Points, in no order, along strands that fork, close into loops and pass close to each other.
In the rows, 100 means zero.
Points whose rows are less than 85.8 apart are linked; no others are. Some points are linked to none.
(468): [102,92,106,80,92,111,116,97,99,109,120,75,54,73,88,74,126,125,105,79,105,126,101,88,126,85,113,85,67,108,73,91,99,88,95,93,104,109,101,128,118,106,98,96,111,121,71,59,33,114,90,90,106,135]
(1188): [110,89,77,116,95,83,86,107,88,88,86,93,121,91,83,88,104,95,112,68,96,92,91,110,102,91,96,95,108,95,99,118,94,99,104,89,95,94,120,89,104,88,105,109,98,102,95,122,97,98,118,102,109,107]
(1081): [95,118,108,101,106,121,105,101,97,99,110,115,120,118,121,111,102,74,77,139,102,91,72,87,98,122,101,144,119,84,94,68,107,105,76,111,97,119,59,100,81,106,106,96,73,92,123,92,112,101,78,101,87,98]
(191): [108,90,127,80,92,86,106,73,107,123,126,70,60,81,110,82,110,133,129,102,111,127,118,97,121,95,98,92,88,107,86,80,88,94,107,88,106,105,109,127,118,119,75,89,121,106,96,75,43,90,91,86,104,128]
(1111): [88,115,92,111,101,127,155,121,103,85,109,93,87,84,70,89,102,113,60,91,129,96,108,77,102,113,110,80,90,90,115,121,133,109,68,74,109,98,107,108,129,111,75,124,81,148,85,112,94,133,118,96,99,67]
(401): [91,105,95,101,99,131,142,125,98,88,113,95,88,83,73,78,116,110,67,76,126,105,93,76,115,106,118,89,77,93,94,109,126,109,71,77,106,107,100,119,114,102,92,121,89,138,75,85,70,133,106,88,99,92]
(834): [98,115,71,133,98,107,121,107,88,95,86,100,121,106,104,83,96,83,77,107,103,91,60,93,115,127,120,145,105,81,105,100,117,104,80,85,102,124,75,101,72,109,98,114,60,110,96,109,98,96,103,108,94,98]
(886): [105,95,81,103,89,80,101,122,97,92,92,77,102,80,68,74,105,98,95,65,126,88,85,91,116,90,106,85,85,95,112,119,119,117,89,66,96,100,119,95,112,113,89,125,96,127,85,102,73,109,127,109,120,103]
(1142): [104,96,126,65,102,107,102,106,113,115,115,79,65,75,73,84,124,128,105,74,107,120,111,101,114,66,105,57,76,118,73,98,92,94,97,93,95,94,108,128,133,101,100,96,139,120,75,60,55,119,94,82,103,118]
(1022): [101,86,76,127,89,132,129,98,90,74,103,88,91,78,88,62,108,120,104,69,94,120,111,97,109,101,105,89,82,94,81,126,103,86,94,99,124,98,105,99,109,74,101,116,93,115,65,120,66,134,118,95,98,107]
(524): [70,107,97,105,105,118,141,95,119,109,104,102,77,110,126,112,71,114,98,149,97,110,126,94,99,136,101,98,101,106,99,105,122,97,105,113,117,109,73,90,94,110,85,100,105,93,116,116,111,102,98,105,105,85]
(101): [96,119,120,60,95,80,83,109,121,111,106,88,91,105,102,114,92,86,83,118,143,81,100,91,103,97,95,87,99,101,118,91,119,132,93,77,82,97,104,97,117,143,79,111,115,100,122,72,97,87,99,109,115,94]
(656): [102,88,129,94,110,82,80,70,105,124,109,113,93,120,119,129,79,120,134,121,85,108,138,118,87,98,74,84,97,108,96,95,90,82,129,127,111,80,101,79,102,90,95,75,121,64,114,120,123,87,97,99,90,86]
(141): [104,108,90,97,98,89,89,135,97,86,87,99,113,87,60,88,116,86,80,53,122,86,77,94,100,81,114,82,93,95,117,117,106,122,86,69,81,96,122,109,113,102,98,118,98,131,89,89,99,113,117,102,110,95]
(475): [90,112,82,104,93,85,108,132,114,91,81,108,99,100,87,100,94,76,74,89,122,85,80,90,102,106,125,95,90,100,139,124,119,126,105,79,84,102,110,99,92,126,93,118,94,111,102,87,121,99,115,109,113,79]
(1040): [104,121,134,51,108,97,68,104,114,110,111,91,113,96,85,121,114,97,75,110,123,80,94,95,84,80,76,79,128,93,102,74,96,123,73,80,78,86,107,100,142,117,89,109,111,117,122,79,107,87,94,102,106,102]
(951): [87,116,119,74,112,115,87,117,119,100,104,121,107,108,95,130,107,88,69,114,107,89,102,95,73,89,93,83,121,101,109,94,94,111,90,100,85,91,99,104,117,99,103,99,110,106,122,90,145,101,92,100,99,81]
(203): [97,100,66,134,96,94,140,104,100,83,76,88,103,90,77,85,76,114,86,94,113,84,109,91,97,117,101,86,103,84,127,134,130,100,92,86,113,96,108,81,114,107,78,131,81,137,92,143,106,111,141,114,114,68]
(372): [122,112,115,83,94,75,65,97,93,105,103,89,127,103,100,104,113,83,103,103,111,84,66,101,110,84,95,118,114,91,98,68,94,115,85,79,81,105,104,104,98,117,100,99,91,101,117,81,81,85,90,103,106,124]
(180): [119,99,108,89,107,60,44,96,97,102,84,100,130,106,87,123,105,94,111,91,98,76,90,120,80,66,79,88,124,91,109,97,85,104,101,89,78,78,127,85,112,96,102,100,110,91,117,110,123,87,110,106,103,100]
(597): [111,100,107,73,98,75,81,98,111,111,105,75,102,88,76,100,100,116,104,94,128,87,109,104,92,81,76,68,110,98,107,99,102,114,90,72,87,81,126,93,138,126,75,118,117,115,111,109,88,92,114,103,120,99]
(431): [97,112,124,71,106,141,127,96,96,107,129,84,108,86,91,96,115,124,79,109,115,102,113,80,92,103,82,94,121,93,65,70,106,92,58,89,103,99,83,113,139,102,84,110,97,131,108,103,77,108,87,86,102,110]
(425): [105,98,125,96,90,91,80,84,100,103,116,103,86,105,120,95,112,86,121,117,88,120,86,104,114,90,115,120,85,112,91,83,75,100,120,112,97,112,102,118,71,98,116,71,101,78,99,64,80,90,72,97,89,128]
(227): [108,98,130,76,98,65,61,86,119,112,107,97,92,112,105,114,92,103,125,113,110,99,117,116,95,77,89,78,101,109,109,100,86,110,120,94,91,81,123,97,98,111,91,83,129,80,113,92,106,88,99,103,103,95]
(726): [129,99,128,88,92,77,72,71,88,106,118,90,119,102,107,97,116,100,119,113,94,96,76,96,113,81,90,127,113,95,88,56,77,98,87,91,92,110,106,117,98,114,95,86,86,98,118,76,65,80,79,98,96,139]
(561): [93,94,82,114,110,81,105,93,107,102,85,100,110,110,103,121,75,102,101,124,98,82,110,100,83,114,85,96,117,88,125,105,121,96,99,105,101,96,95,70,108,113,90,117,93,104,117,136,128,88,119,117,113,79]
(190): [111,103,69,122,92,88,105,97,83,98,90,78,116,96,104,77,98,93,98,100,107,96,71,95,124,113,109,138,100,86,100,96,116,107,89,79,105,122,91,96,80,112,93,117,69,108,99,116,75,87,113,113,108,117]
(130): [96,88,75,108,90,70,93,109,111,92,82,97,94,99,91,101,81,93,118,77,99,92,116,112,100,92,112,69,85,114,126,143,98,107,140,101,97,84,131,86,94,104,102,108,122,92,92,109,117,93,123,114,115,90]
(1095): [87,96,91,108,95,144,142,91,92,98,121,84,86,88,112,80,106,126,98,103,92,122,115,93,107,110,103,105,94,104,64,95,103,81,87,105,120,111,86,116,104,87,93,104,91,113,86,110,66,118,93,89,102,117]
(1000): [104,83,92,114,101,98,104,79,97,108,102,89,105,98,94,105,89,128,127,92,88,104,132,116,90,100,70,81,106,102,83,112,94,78,111,112,112,82,110,83,125,91,97,109,111,92,100,140,101,97,112,93,104,94]
(973): [70,113,120,88,101,137,127,106,116,110,116,116,72,108,132,106,97,93,93,135,97,125,115,89,104,113,118,106,86,121,81,96,99,99,118,122,106,112,72,113,76,95,107,79,118,81,108,78,111,112,75,87,90,101]
(37): [94,86,93,115,121,101,82,106,84,99,76,144,116,121,108,138,84,91,104,97,66,88,115,112,70,108,89,91,103,103,119,106,93,79,108,140,98,91,86,72,89,71,128,88,104,76,95,119,168,100,99,104,77,72]
(266): [115,119,87,125,109,121,109,120,69,78,89,118,142,94,65,84,126,92,66,69,100,88,63,90,99,100,114,129,119,71,105,94,100,95,61,82,97,105,99,113,98,75,103,108,52,134,87,119,109,122,104,86,85,96]
(278): [101,102,101,92,95,117,116,116,94,94,113,84,100,86,79,79,118,104,84,75,115,103,86,85,112,95,105,93,88,99,86,95,109,105,74,81,103,104,99,116,112,102,98,114,90,130,81,84,64,118,99,95,108,116]
(2): [111,98,125,81,104,73,56,87,106,106,101,108,111,115,108,121,100,88,116,115,100,90,99,115,89,79,83,98,113,102,106,86,88,108,108,101,89,88,111,90,92,99,103,82,114,78,120,97,116,91,92,104,97,98]
(808): [111,95,102,87,101,69,71,98,105,108,95,84,117,97,79,109,98,106,110,89,113,82,106,110,85,75,75,73,119,98,105,105,91,103,101,83,86,78,130,86,127,111,88,111,115,103,112,117,105,92,115,105,114,98]
(618): [89,103,96,101,109,112,103,119,109,93,92,127,107,107,90,120,102,92,80,95,95,91,106,99,72,96,101,83,114,103,116,113,96,104,99,104,90,92,107,99,103,89,108,102,104,107,107,107,144,105,102,98,97,77]
(427): [105,116,132,55,104,85,73,90,120,113,114,93,101,103,103,120,95,98,94,128,129,87,110,98,92,91,79,85,122,96,105,77,101,119,87,85,82,87,104,93,126,127,79,99,116,98,129,88,103,86,94,102,105,97]
(235): [106,106,93,99,98,98,72,131,99,83,78,128,114,102,95,90,118,60,89,74,90,100,58,104,105,93,135,121,91,100,115,108,81,119,113,97,77,106,103,118,60,92,129,90,96,83,90,60,116,102,86,98,94,109]
(223): [100,96,67,127,103,77,116,94,99,95,75,84,113,95,87,98,77,110,92,107,108,78,99,95,93,115,89,100,117,79,122,116,130,96,91,86,107,98,102,70,113,115,77,128,77,122,107,149,110,91,137,121,116,82]
(1008): [106,99,104,84,92,107,113,110,94,102,114,76,79,80,74,74,128,110,91,73,115,109,80,82,126,92,111,91,71,101,79,87,110,101,78,83,101,111,99,122,118,112,103,109,95,130,75,56,36,110,89,95,110,133]
(954): [82,118,98,106,98,124,127,124,113,92,100,117,92,112,109,101,101,74,68,113,113,101,79,88,107,123,128,115,93,101,110,107,113,120,97,95,92,117,80,116,78,117,104,104,90,99,102,73,120,110,88,96,92,82]
(578): [95,97,72,108,90,77,105,129,112,84,76,101,97,93,81,91,90,85,93,73,114,89,94,98,99,96,125,78,88,109,135,139,111,117,121,83,87,94,122,96,96,115,96,119,111,112,92,97,114,98,125,112,117,82]
(623): [112,82,78,121,86,100,109,87,92,89,105,72,93,79,94,68,105,121,124,75,94,116,112,106,114,94,92,96,86,95,82,115,98,91,104,99,120,98,114,93,113,87,95,114,95,102,77,123,58,109,119,101,106,118]
(580): [100,84,74,131,103,109,117,99,91,89,84,104,113,99,84,101,88,116,106,77,87,94,120,107,86,105,85,83,109,94,100,126,103,80,101,115,112,87,107,79,116,79,105,115,98,107,89,142,116,109,120,99,100,82]
(487): [109,77,103,115,90,59,76,69,98,106,100,97,85,111,130,101,84,95,142,110,91,113,108,118,117,105,95,116,87,103,110,104,94,101,138,108,114,99,117,85,71,103,97,83,102,64,102,109,92,75,106,111,93,102]
(556): [112,97,65,136,91,127,125,100,70,72,93,95,110,85,94,56,113,99,91,78,85,113,75,89,118,110,123,135,89,85,89,107,98,86,83,98,116,119,93,109,78,74,109,110,60,117,67,109,67,111,100,100,95,124]
(1094): [105,106,84,117,86,97,112,94,92,102,105,79,96,101,122,79,103,86,99,119,103,107,68,91,130,120,117,144,85,93,94,85,109,107,97,90,104,129,82,106,73,122,99,107,71,97,98,82,64,86,91,109,102,129]
(820): [116,76,66,137,109,75,84,88,68,97,65,106,129,105,97,109,81,102,123,77,78,84,106,118,98,111,84,107,109,92,109,112,100,79,115,115,102,96,100,62,101,84,109,109,90,83,90,145,126,82,122,110,93,91]
(263): [115,100,76,112,97,84,70,114,79,84,75,116,128,99,98,85,115,71,104,75,85,94,60,109,107,95,123,132,103,94,110,100,82,103,107,96,86,108,104,101,64,85,123,92,84,85,92,90,102,90,100,101,97,122]
(905): [105,77,71,135,115,91,92,100,74,96,63,129,126,112,96,123,80,98,110,78,70,83,110,114,84,116,90,95,107,96,120,116,99,77,110,130,98,94,94,68,98,79,119,105,94,87,87,137,151,93,116,107,84,77]
(33): [111,110,140,64,100,118,88,102,99,114,118,90,105,86,79,97,127,115,91,90,93,102,97,96,99,65,98,79,107,115,69,73,79,101,76,97,87,94,99,136,130,94,108,91,120,119,95,57,72,110,78,84,95,128]
(153): [88,97,95,93,89,72,102,103,123,107,101,86,72,101,112,97,81,94,114,114,123,101,112,102,117,105,108,88,79,114,119,116,115,119,125,85,98,101,111,93,89,133,84,105,118,88,106,92,92,88,111,112,118,97]
(365): [89,113,100,103,106,111,105,109,108,96,99,118,106,120,116,113,92,76,80,132,104,90,83,93,94,120,104,125,111,92,109,89,114,109,91,105,99,113,75,96,80,108,105,99,84,92,119,99,127,102,93,103,93,81]
(274): [85,89,92,114,103,126,117,95,89,100,105,122,90,111,134,107,96,98,112,114,65,124,115,107,102,120,108,117,89,116,83,99,90,83,119,134,119,111,81,100,68,72,127,77,102,73,92,102,113,100,83,92,79,104]
(300): [104,117,133,57,104,112,86,113,108,111,115,91,109,91,76,112,121,103,75,92,118,89,94,96,92,77,89,76,118,102,87,79,92,117,72,82,81,91,103,121,136,107,99,105,114,123,105,69,93,102,87,93,101,108]
(1162): [119,105,82,108,102,92,68,118,71,82,75,114,146,93,75,89,125,82,97,57,86,86,58,108,96,81,113,123,117,87,101,95,81,99,90,88,83,103,109,108,89,73,119,97,78,107,94,98,104,101,103,94,97,124]
(53): [89,92,94,108,108,108,97,110,103,95,87,131,106,115,101,125,89,94,100,94,79,98,118,109,76,101,97,80,103,113,113,121,91,91,120,125,99,86,104,89,89,80,120,89,118,85,97,112,149,102,99,101,89,80]
(861): [101,118,127,88,104,115,85,95,98,100,114,121,113,122,124,113,105,70,93,141,95,91,82,91,92,105,97,142,112,96,86,60,91,100,89,126,96,111,65,100,75,93,120,76,88,79,125,80,113,104,67,98,85,104]
(30): [131,81,109,116,88,83,78,62,81,100,111,85,105,90,101,86,116,118,137,83,72,117,94,110,107,76,86,112,106,100,79,87,65,79,104,108,107,98,124,116,105,87,107,86,89,96,91,100,59,89,93,95,95,137]
(305): [92,119,128,76,104,150,123,104,99,109,128,104,110,95,99,105,117,108,68,114,106,101,102,78,92,103,99,99,120,101,67,67,97,98,66,96,96,105,73,122,124,97,96,101,97,126,109,82,94,109,74,85,95,109]
(910): [118,73,67,131,91,95,90,83,75,87,85,97,106,89,101,85,104,103,131,60,69,112,108,120,114,102,96,101,94,101,91,125,80,80,129,120,115,95,118,86,99,70,122,97,99,84,68,125,91,93,116,100,91,113]
(1173): [124,76,85,120,87,93,81,75,83,91,101,85,92,79,96,76,118,108,138,62,73,127,99,116,114,83,105,98,92,102,87,114,66,79,125,114,110,100,128,106,103,75,123,85,99,93,68,100,64,95,104,97,96,129]
(823): [82,107,97,103,117,96,104,106,115,92,80,135,91,125,112,131,73,81,88,136,96,79,108,97,69,116,101,102,102,96,145,107,121,101,109,131,102,98,84,76,82,104,108,97,95,90,120,108,160,104,104,115,100,56]
(109): [106,104,97,99,111,85,55,109,87,90,78,134,131,118,106,118,105,67,98,100,88,81,71,112,84,93,100,130,114,90,112,88,89,104,99,110,83,99,92,92,71,81,123,84,90,77,113,97,137,97,92,102,87,96]
(889): [109,124,102,91,101,90,70,116,92,98,92,107,133,108,99,106,114,71,78,95,114,76,55,96,98,95,104,128,117,82,110,79,100,120,80,81,80,106,94,101,94,108,105,103,77,102,118,84,111,93,95,105,102,109]
(369): [95,88,110,100,106,74,91,78,109,113,101,105,91,118,122,123,72,110,128,132,94,101,133,111,91,111,80,95,98,106,111,99,107,90,121,118,113,88,99,74,93,105,92,86,113,68,116,124,119,89,102,108,100,84]
(545): [109,89,132,83,94,68,74,77,115,120,115,83,82,101,103,100,98,116,133,100,106,115,116,116,109,76,93,78,97,110,97,95,81,104,121,88,98,90,126,112,106,111,87,85,128,87,102,84,79,84,97,94,102,111]
(947): [92,94,79,117,91,133,147,95,92,88,114,74,82,82,102,65,98,129,96,96,104,119,113,89,117,115,103,105,84,95,77,110,121,92,80,93,127,109,91,105,104,92,83,119,85,123,75,119,59,123,111,100,107,108]
(649): [97,116,97,98,98,96,85,137,109,88,83,121,105,101,91,96,115,62,74,75,110,96,58,95,106,98,136,111,86,102,121,111,100,131,107,85,73,107,100,118,73,109,114,102,96,92,95,56,118,106,90,98,99,95]
(570): [89,109,87,111,102,118,140,114,103,90,102,89,101,92,75,93,95,113,75,99,122,90,104,83,94,111,96,86,108,86,113,114,125,103,72,79,107,97,106,96,127,109,77,126,81,139,98,127,102,115,120,103,108,76]
(813): [68,104,97,110,104,131,133,110,112,97,103,124,72,113,133,104,87,94,99,124,83,124,117,99,105,128,124,106,81,120,95,116,103,97,125,129,116,115,79,104,64,90,115,81,112,77,98,93,122,107,86,95,89,86]
(872): [93,112,112,74,105,132,137,91,106,115,127,78,93,87,104,96,98,132,87,123,119,105,125,85,100,120,86,96,114,95,71,78,116,96,70,85,106,103,80,106,133,112,71,111,102,121,110,111,74,105,95,91,110,106]
(120): [113,80,76,129,112,106,91,93,64,92,84,118,134,109,110,108,100,98,112,87,60,99,92,112,96,109,89,131,113,94,91,90,87,73,97,125,105,107,84,87,81,68,126,93,80,87,89,127,117,91,97,100,80,109]
(839): [88,96,94,103,102,112,130,86,110,114,112,87,85,102,120,106,81,125,111,129,94,113,132,101,99,123,88,96,103,107,86,102,112,90,104,108,116,102,87,93,108,105,82,100,107,94,108,128,95,97,100,97,106,98]
(1167): [90,120,102,87,100,97,98,141,119,89,88,117,97,100,79,111,110,73,60,76,121,89,80,87,94,91,125,84,90,103,132,115,105,133,100,81,72,99,114,118,100,118,100,111,105,114,102,64,132,107,98,101,106,72]
(749): [71,101,89,121,108,128,144,98,106,102,99,115,83,117,132,112,76,105,96,142,83,112,115,97,104,140,105,113,99,105,96,106,119,90,106,125,121,120,63,96,73,96,102,94,95,88,105,114,118,106,91,101,93,82]
(693): [88,122,117,60,99,99,108,119,118,112,111,85,91,95,90,113,100,99,64,109,145,82,101,82,100,107,94,81,102,94,114,94,124,127,79,71,86,98,98,102,136,140,76,122,108,123,117,75,96,89,101,103,115,88]
(1183): [105,90,81,109,91,92,114,101,100,93,102,68,95,77,79,67,97,123,108,79,121,100,111,95,108,95,87,82,89,93,94,118,119,103,85,77,113,91,117,90,126,107,80,127,98,120,88,124,65,113,130,106,117,103]
(801): [107,87,109,102,103,96,89,81,100,115,110,94,108,102,97,109,101,121,125,95,85,109,125,117,89,84,75,80,112,109,81,103,78,84,110,111,105,82,113,98,119,87,104,92,120,87,101,121,100,97,100,88,98,104]
(1018): [110,82,139,92,95,79,74,63,108,119,117,93,76,103,112,101,99,125,146,96,87,130,124,123,107,77,93,79,95,111,88,104,67,85,135,108,110,86,126,118,103,90,97,72,129,81,94,92,87,83,97,86,90,111]
(959): [89,114,121,75,107,136,123,138,112,98,110,109,86,87,70,99,128,104,58,67,111,107,95,83,101,85,119,71,84,112,87,101,100,114,83,86,86,101,98,139,120,97,107,103,115,130,83,54,98,126,84,87,97,92]
(51): [87,114,136,67,119,112,66,109,121,103,97,133,100,118,100,140,100,91,78,123,97,87,116,103,55,77,85,75,116,108,112,94,86,107,105,125,88,78,97,91,109,82,112,84,125,89,125,92,166,105,86,102,95,72]
(418): [76,118,119,83,111,106,101,105,123,99,95,131,79,129,117,125,72,77,85,147,110,87,112,92,74,115,103,106,94,105,127,99,118,108,112,138,104,101,79,79,78,103,102,86,105,81,126,94,151,111,89,113,102,59]
(1165): [95,89,71,131,103,125,130,109,90,80,88,115,110,99,88,95,96,107,90,79,84,100,107,101,94,113,104,97,105,97,103,124,102,85,96,109,113,99,99,96,101,78,106,108,89,112,82,133,115,114,112,95,91,82]
(648): [93,100,90,105,97,91,94,107,105,96,92,108,103,112,112,107,90,81,98,115,102,91,90,104,101,109,105,115,101,101,112,104,112,109,105,101,96,107,92,90,78,107,104,99,97,87,111,103,115,93,99,108,101,93]
(819): [93,85,87,114,104,88,121,76,111,117,99,87,85,106,116,114,68,132,127,122,89,106,142,110,97,123,78,90,101,103,100,108,112,84,118,112,121,91,98,78,112,107,83,104,110,86,110,140,106,90,111,106,111,87]
(605): [76,133,126,70,112,110,94,110,135,96,98,129,82,124,111,126,85,68,64,144,126,77,101,83,69,107,103,104,101,94,140,94,118,123,102,125,94,95,88,85,100,120,97,99,100,95,136,78,157,108,90,113,106,54]
(27): [107,92,84,113,93,66,80,91,96,99,88,96,105,107,119,98,88,79,119,111,101,93,84,110,113,105,105,126,95,99,113,100,107,109,116,96,100,107,104,82,69,109,101,96,92,76,110,107,98,81,108,115,102,105]
(923): [93,95,93,104,118,74,82,93,104,103,76,121,103,124,110,134,70,90,103,129,92,76,112,104,69,109,86,97,107,88,139,101,119,94,108,124,98,92,93,60,95,104,102,102,98,84,123,123,149,91,113,121,104,67]
(1041): [112,97,112,74,97,87,95,94,108,113,117,66,92,79,75,83,107,132,113,86,125,99,121,102,102,80,75,64,100,100,86,97,99,104,85,76,101,85,117,104,144,115,77,115,126,119,93,104,60,108,112,91,117,110]
(461): [108,86,134,96,104,87,79,67,102,123,112,106,94,112,112,117,92,127,137,106,81,118,136,122,92,85,75,79,104,111,83,97,71,78,128,119,109,78,111,99,107,84,99,72,128,72,102,113,110,87,92,87,86,96]
(962): [111,95,64,129,93,69,91,93,86,95,76,84,118,98,109,85,90,88,109,95,102,90,75,105,121,110,107,134,104,90,110,107,115,105,107,83,103,114,100,80,77,105,95,111,75,95,102,123,88,78,123,117,108,108]
(631): [93,93,122,88,94,118,125,67,106,123,128,79,61,83,127,85,103,141,124,114,94,134,138,96,114,104,95,97,92,108,70,87,87,79,112,103,116,103,95,122,116,101,74,83,122,99,98,98,63,101,89,79,101,125]
(454): [92,86,85,120,98,130,122,83,88,100,109,102,82,97,131,94,102,108,116,103,66,132,118,106,107,116,110,116,90,113,75,106,86,75,121,128,123,113,91,108,79,76,121,83,98,84,82,105,88,97,89,93,87,118]
(945): [93,89,84,118,89,129,128,84,91,102,113,84,77,88,123,83,104,116,113,101,80,128,112,100,112,111,108,114,91,108,73,102,93,81,108,111,120,113,95,108,90,84,104,95,96,97,82,107,70,104,95,96,98,122]
(538): [119,73,68,132,99,77,77,83,72,95,76,106,120,99,107,101,96,96,132,70,70,99,101,123,111,104,92,109,100,101,104,115,87,83,130,118,105,93,113,74,88,78,120,94,98,74,81,129,109,80,116,106,90,108]
(422): [106,88,128,98,91,67,69,75,105,102,109,105,74,112,128,96,98,81,139,114,95,122,98,120,114,90,111,114,80,110,106,98,80,104,140,115,108,104,119,103,61,96,109,64,106,65,98,77,91,84,87,105,90,107]
(1178): [119,94,113,97,91,100,92,80,86,104,118,84,108,90,104,90,118,107,117,102,86,110,88,97,111,86,96,117,106,104,76,71,78,88,91,99,99,107,105,120,102,100,104,89,89,103,100,88,62,92,81,95,99,139]
(559): [84,110,123,81,98,141,117,106,106,110,121,109,94,100,112,105,114,99,84,118,94,112,104,85,100,101,111,102,101,114,72,78,90,97,91,108,97,110,78,127,97,95,108,86,109,102,106,70,97,109,72,84,91,115]
(321): [87,109,122,81,114,101,78,108,116,102,96,132,96,122,105,136,87,93,99,122,91,96,127,105,64,86,92,73,99,114,116,108,91,96,120,132,97,80,98,86,94,83,113,80,126,77,116,101,159,103,92,105,95,72]
(1154): [99,117,104,84,101,95,94,147,109,93,89,105,101,91,61,101,124,80,58,57,128,86,70,89,101,82,118,79,89,98,122,112,106,132,87,72,74,98,118,122,113,112,100,117,102,127,92,62,109,111,102,101,106,84]
(746): [111,103,141,63,100,119,96,89,105,119,119,83,80,78,78,87,124,133,102,88,94,113,112,101,105,62,96,67,98,119,65,82,79,89,86,99,94,90,102,139,139,96,100,85,136,122,89,63,61,115,87,76,96,129]
(937): [111,91,111,86,92,89,106,83,102,113,121,63,83,78,90,75,108,130,121,91,117,113,119,101,115,88,86,85,92,101,80,91,99,95,90,81,108,97,113,111,127,116,76,108,113,111,92,100,45,101,104,92,110,118]
(567): [108,90,86,119,112,96,78,101,71,92,82,130,132,115,113,113,103,79,106,100,69,90,80,110,89,106,95,141,111,93,102,85,89,88,97,122,97,111,77,86,65,73,126,84,80,75,104,113,127,93,90,102,80,102]
(997): [89,99,97,90,102,121,133,96,111,109,116,81,88,94,102,98,90,127,99,113,109,109,130,95,96,113,86,86,107,103,82,100,111,93,89,93,110,96,94,100,125,107,76,111,110,112,107,124,87,107,103,95,112,98]
(249): [105,113,133,82,98,101,70,99,100,99,111,116,107,115,116,107,113,71,102,123,93,98,78,102,97,85,108,125,101,106,88,72,80,108,102,115,90,103,89,113,71,93,125,72,99,77,114,61,106,104,65,97,88,118]
(157): [90,92,80,105,89,67,110,98,120,105,92,86,81,100,109,102,70,106,121,109,108,98,126,107,103,108,101,77,85,113,126,133,112,106,132,95,105,90,119,81,98,122,86,110,120,90,105,115,103,85,124,116,120,88]
(750): [100,85,68,138,106,129,126,102,76,82,84,118,115,102,104,93,98,100,96,82,70,105,98,107,101,122,104,121,109,97,96,114,98,78,98,118,113,110,85,97,81,69,118,101,81,101,77,129,113,105,105,95,83,95]
(640): [105,113,95,114,88,88,93,96,94,102,102,95,107,114,127,89,96,68,97,132,110,94,62,94,122,121,112,155,93,90,101,80,111,113,96,99,99,124,73,98,64,124,105,103,71,81,113,85,84,90,89,110,98,115]
(1197): [93,119,83,126,96,123,133,124,97,92,96,111,105,103,100,84,108,74,64,100,107,100,62,87,118,129,137,135,94,91,107,105,110,114,85,88,94,125,79,120,70,113,106,109,69,108,89,84,103,108,91,94,88,92]

A fork is a point with three links, a tip a point with one. Leave the first point through the second and follow the links. Name the first fork or tip that comes.
(905) / (820): (889)
(726) / (1178): (53)
(33) / (746): (605)
(973) / (559): (839)
(422) / (425): (365)
(454) / (945): (1167)
(570) / (1111): (693)
(1000) / (580): (109)
(1154) / (141): (813)
(365) / (1081): (27)

A tip is a point with one link. Name the tips that can be reached along the links from each point below, in the order of the rows.
(431): (153), (1162), (109), (631)
(834): (640)
(203): (693), (605)
(51): (889)

Name the points in between on the shortest way along the links from the first point to the second, in order.
(53) / (1178): (37), (905), (820), (538), (910), (1173), (30)
(834) / (249): (1197), (954), (365), (1081), (861)
(425) / (190): (422), (487), (27), (962)
(1167) / (305): (1154), (141), (886), (1183), (623), (1022), (947), (1095), (945), (454), (274), (813), (973), (559)
(580) / (1095): (1000), (819), (839), (524), (749), (813), (274), (454), (945)
